Points on a hilly landscape, in no order, each with its height.
From any point a climber steps to the highest of the 2 points nearest to it. It stops when none of these is higher. Distance is the straight distance between rows; heights are no part of it.
Q884: [-11  -1 -15  24  15 -30   7 -10  11  -5   9  -8  -7  -2 -35 -15  -2  -1
 -36 -32]  (h 452)
Q187: [ -5  45 -34 -14  16 -53 -16 -13  36   0  23   2 -26  18  28  -7  33   5
 -31  17]  (h 540)
Q214: [ 11 -24   5  -4 -25   1   5  24 -54 -12 -45  -2 -34   1  18   1  -7  -8
  29  19]  (h 629)
Q880: [ 12   3   2   6   1  17  23   1  14   1  18  10   1   1 -34 -22  -6   3
  -8 -56]  (h 372)
Q164: [ -4   9  -3 -11 -12 -34   9   5 -35  -1 -15  12  12   6 -18 -16  -8  -6
  -6  -7]  (h 575)
Q352: [-13 -29  22  16 -12  45  27   6 -11   4  12  -8   6 -32  -5   6   0   2
  43 -28]  (h 612)
Q843: [-36  -9  13  -7   3  43   4  21 -56   7 -23  11  19 -26   6  15   7  15
   1 -29]  (h 63)
Q696: [ 19 -41   5  17  -6 -21  15 -15   5 -30 -12  -9 -12  -2   4  35  -1 -21
   8  45]  (h 791)
Q418: [ -7  -6   5  11  14  48  -5   7  13  26   9 -12  25 -31   9  -9 -16  17
  11 -17]  (h 343)
Q245: [ 13  31 -29  -7  -7 -73  -7 -26 -19 -10 -29  -2  -9  23  27  -9 -19 -12
  -4  31]  (h 339)
Q946: [-13  59 -32 -22   9 -72 -52 -30   3  -3 -13  -2 -26  33  54   4  27  -2
 -10  50]  (h 686)
Q607: [-32 -44  27  28  -4  57  18  -9   5 -17  29 -18   1 -25 -27  11   8   5
  38 -34]  (h 731)
Q467: [ -7   6  -3  18  24  19 -25   3  38  31  -1 -12   3  -6 -11  -4  -7   3
 -42 -15]  (h 624)
Q403: [ 17 -15  20  10   2  -7  -1  -7  39 -15  10 -29   4  -3  -9  25  16   4
   2   8]  (h 688)
Q535: [-23  12   3  -4  -1  22  -3  18 -29  19 -11  20  19  -4 -18 -17 -10  -1
 -14 -18]  (h 580)
Q598: [ -7  15   3  -3  -9  -3  -3  11 -13  20 -26  13  15  -9 -15 -15  -2  -3
  -4   5]  (h 539)
Q849: [  8  22 -28  -2   5 -58  -7 -18  42 -10  30 -15 -27  13  15  16  27  -7
 -15  33]  (h 578)
Q754: [ -1 -23 -11   0  34 -67 -41 -36   7   7  -4   7   7   5 -11  24  18 -13
 -20  37]  (h 756)
Q543: [ -3   8   9  12  29   8 -39  -6  42  25 -10  -7  10 -12  -8  13  15   4
 -23   1]  (h 663)
Q570: [ -2  50 -33 -20   7 -18 -15   3  39  10  28   2 -23  18  14 -12  24   4
 -43   9]  (h 503)
Q971: [-11 -33  23  15  13  21   5  17 -23 -17 -17   4  18 -16  -3  17  16   0
   3   0]  (h 725)
Q631: [ 13  -8  23  -4  -1   9 -12   1  28   8 -15 -14  15  -7  10  29   3   6
   7  13]  (h 740)
Q380: [ 27  11 -12  -9 -24 -47  16 -11 -17 -15 -22  -4 -17  18  16  -7 -34 -14
   3  30]  (h 326)
Q426: [-11 -23  -2  26  13   5  17  -9   9  -8  18  -1  12  -8 -22  19  -5  -4
 -19  12]  (h 392)
Q527: [-13  33 -16  -9 -15 -58 -12 -24 -51  -1 -33  14   2  12   9 -17 -17 -16
  -5  30]  (h 350)
Q828: [-46 -52  20  31  33  59  -8   0  32  14  30 -11  14 -16 -19  13 -17  17
  28 -39]  (h 418)
Q212: [ 29  11   1   5 -15   8  26  -3  28 -21  26  -1   0   3 -20 -23   4 -10
   7 -28]  (h 334)
Q474: [ -3  54   1  -8 -22 -20  -9 -14 -34   5 -27  16  15  14   5 -14 -20  -3
  -9  31]  (h 364)
Q635: [  9   4   8   0 -24   9  21  16  -2   8 -11   8   5  -6  -6 -15   0  -6
  21  -1]  (h 502)
Q267: [  7 -34  -6   7  29 -41 -31 -33  26  -9  18   2   4   4 -21  41  12  -7
 -20  40]  (h 787)
Q102: [ 13  15  -6 -35 -10  45  19  20 -18  16  10  31  24  -5  -2 -36 -20  26
  16 -37]  (h 279)
Q916: [ 15 -64  22  18 -10   5  10 -11 -28 -25 -22 -12 -18  -5   1  40   9 -11
  20  33]  (h 755)
Q108: [ 25  17   3 -10  -3 -23 -35   4   4  -2 -33  -9 -11  24  31   7  -3 -10
   8  58]  (h 394)
Q824: [-18  10 -28  15  30 -32 -19 -12  56   9  27 -11 -16  17 -10   2  22  -8
 -42   6]  (h 525)
Q766: [  8   0  -7 -13  15  60  11  10  -5  18  13  20  21 -14  -5 -38 -36  31
   2 -65]  (h 333)
Q664: [ -4  76 -30 -25  -4 -67 -45 -39  -6   4  -9  -8 -12  34  35 -26   6  -1
  -8  30]  (h 668)
Q776: [ 29   5   9   5 -19  -2  28  -5  39 -27  30 -14 -10  14  -2 -12   3  -4
  12   0]  (h 311)
Q702: [-12   9 -16  22  34   6 -30   3  57  14  18 -11 -15  10 -14  -2   1   5
 -56  -5]  (h 576)
Q173: [ -2   7  -1  -6  12  49   0   7  21  27  16   0  20 -25   3 -26 -28  23
   9 -51]  (h 379)
Q780: [ 15   3 -13  -3  17 -66 -39 -18  17   1 -10  -5  -7  16  14  21  17 -11
  -6  55]  (h 732)
Q593: [-24 -66  26   9  18  44  -1  -5 -23  -4   3   7  11 -28 -13  51  13   3
  21  -2]  (h 762)
Q534: [ 38  34  -9 -21 -19  -2  -6  11  11   9  -3   2   0  14  11 -20  -3   4
   3  10]  (h 422)
Q654: [ 26  -8  11   5 -31 -24  22   3  20 -24  12 -15 -16  13  -2   2  -3 -17
  19  18]  (h 291)
Q445: [-28 -36  17  11  19  33   6  18 -12   4  -6   0  23 -16 -17  12  -8  11
 -13 -27]  (h 823)
Q209: [  3  13 -14   0   7 -17   8   1   2   8   7   4 -10   3 -34 -34   2  -6
 -25 -42]  (h 415)
Q657: [  2 -16  18   8  22  22 -34  -7  20  16 -12  -4  14 -29  -4  22   2  11
  -4   5]  (h 698)
Q36: [-43 -37   9   2   1  61  35  15 -23   4  39  -7   6 -14 -17  -4  -6  11
  14 -53]  (h 253)
Q133: [ 12  54   4 -26 -30  12   1  -6 -47  11 -30  22  16  22  -2 -35 -26  -1
  -9  10]  (h 387)
Q789: [  3 -25  20   3  -1  -8  -6  20 -40 -11 -38  -1   3  -5   4  17   6  -5
  14  22]  (h 677)
Q111: [ 45  15  -3 -11 -31 -18  31   4 -16 -17 -24  11 -12  20  14 -10 -28  -6
   7   1]  (h 308)
Q864: [ 16 -11  15   5 -21  21  41  18  -4 -10   6  15  -7   0 -10 -14   5 -13
  37 -17]  (h 470)
Q211: [ 18  54 -20 -26 -10 -61 -12   0 -21  -7 -14   9   7  32   2 -41 -16   4
 -11   7]  (h 631)
Q174: [ 27  20 -16  -6  -2 -35  -5 -15  43 -23  17 -25 -32  21  38  25  27 -10
 -10  29]  (h 610)
Q887: [ -6 -22  23  -4  -8  51   1  27 -44   2 -14  -7   1 -36  28   9   6  11
  46 -14]  (h 37)
Q710: [ 10  31 -12 -17   1  31  -2   2  27  33   7   3  12 -10  -4 -25 -16  10
 -14 -27]  (h 416)
Q906: [-10  -9   3  18  11  23  11   3  52   1  32  -7  12  -7  -7  15 -11   3
  -9   2]  (h 337)
Q970: [  0  28 -34 -14  26 -71 -52 -29  23  -5   1  -4 -17  25  44  17  32  -6
 -19  53]  (h 708)
Q38: [-25 -43  25  29  30  43  -3  -6  31   5  28  -1  21 -22   0  21  -9  13
  33 -15]  (h 468)
Q769: [-23  -8  -4 -10 -15  36  30  23 -71  -6  -8  10  -4  -9   3   8  15   8
   1 -38]  (h 89)
Q830: [ 31   0   8   0   6 -14 -18 -14  48 -21  12 -23 -11   8  13  28  26   1
 -13  22]  (h 647)
Q384: [ -5 -75  31  13   5  24  -1 -16 -27 -19  -5   2  -3 -16 -13  57  26  -7
  28  20]  (h 726)
Q419: [ -1   2  -4  17  13 -24  13  -4  10  -5   4   9   8   1 -10  10  -1  -7
 -22  15]  (h 438)
Q179: [-28 -17  21 -12  -2  35  -4  19 -61   3 -38   2   4 -19  24  17   7  13
  22  -7]  (h 51)
Q556: [-40 -64  29  21   9  57  13 -12 -14 -17  20 -10   6 -21 -12  34  16   3
  29 -28]  (h 848)
Q795: [ 14  29   3 -25 -35  14   7   5 -62   3 -38  27   2  13  13 -19 -21  -4
  19   5]  (h 417)
Q194: [ 15  15   3 -21 -33  20  21  13 -31  16 -22  25  -3  -3  12 -19 -19  -3
  28  -3]  (h 456)
Q923: [ -8  -4 -15  15  29 -44 -15  -4  29   5  12 -13  -3  -3 -26 -14  11  -7
 -47  -5]  (h 486)
Q783: [-15  48 -13   0   9  -9 -14   2  14  24 -11  20  18   9   4  -8  -6  -7
 -30  22]  (h 500)
Q12: [ 17 -31  20  17 -36  21  33  19 -16 -33  -6   0 -23   0   2  -6   7 -12
  46  -5]  (h 522)
Q282: [ 22 -24   5  -1 -40  15  28  29 -43 -18 -26   2 -33   7  13  -3 -12 -14
  40  -7]  (h 574)
Q507: [  4  75 -29 -23  -2 -48 -30 -24   7  17   1   3 -10  29   4 -38  11  -1
 -25  10]  (h 652)
Q477: [-29  -4   8   4  16  42   6  35 -12  25   3  16  20  -4 -12 -14 -25  11
  -7 -32]  (h 675)
Q428: [-17 -25   5  -5 -15  30  48  12 -44 -14   7   2  -6 -15  -2  12   4   1
   5 -33]  (h 126)
Q944: [ 18  52 -28 -34  -5   2  -8  14  36  17  28   4 -12  18   6 -25  14   5
 -27  -5]  (h 469)
Q261: [-49 -57  12  21  14  65  11  10   1  13  32 -16   2 -16 -18  -2 -23  16
  10 -53]  (h 346)
Q170: [ -4  21 -17   4   8 -40 -10  -5   1   3  -3  13  11   6   4   0  -5  -9
 -23  35]  (h 471)
Q475: [-14 -36  29  18   2  40  10  -1   8   5  15  -7  12 -30  14  25   3   9
  55  -7]  (h 534)
Q188: [-18 -29   4  -5 -15  31  40  13 -27 -11  21  -4  -7 -12 -31  -5   0   5
   2 -52]  (h 172)
Q107: [ 25  42  -8 -23 -11  18  -5   8  31  16  19   7   4   5   7 -26  -5  12
  -3  -8]  (h 442)
Q129: [ 32  23  -5  -5 -13 -26 -10  14  15  -7 -12 -18  -8  17  25  -4   0  -9
   5  36]  (h 405)
Q600: [ 14  22 -19 -19 -10 -57  12   5 -19  -8  -6  15   6  21 -17 -39  -8  -3
  -9 -13]  (h 609)
Q385: [ 10 -40   3  19   4 -40  -1 -29  17 -25   7 -15  -6   0 -20  30   7 -11
  -6  38]  (h 829)

For each start below, name the point where the climber stops.
Q828 | Q556
Q880 | Q631
Q507 | Q385
Q944 | Q631
Q843 | Q556
Q108 | Q385
Q133 | Q445
Q702 | Q631
Q419 | Q445
Q864 | Q445

Call two points neighbours if one is among the 2 nearest of the other. Go from one point of each pair to the other, from neighbour to neighbour, staying as high as possible. Name the lowest point that can't be avoided.
Q385 and Q445 | Q598
Q385 and Q107 | Q108
Q385 and Q556 | Q384
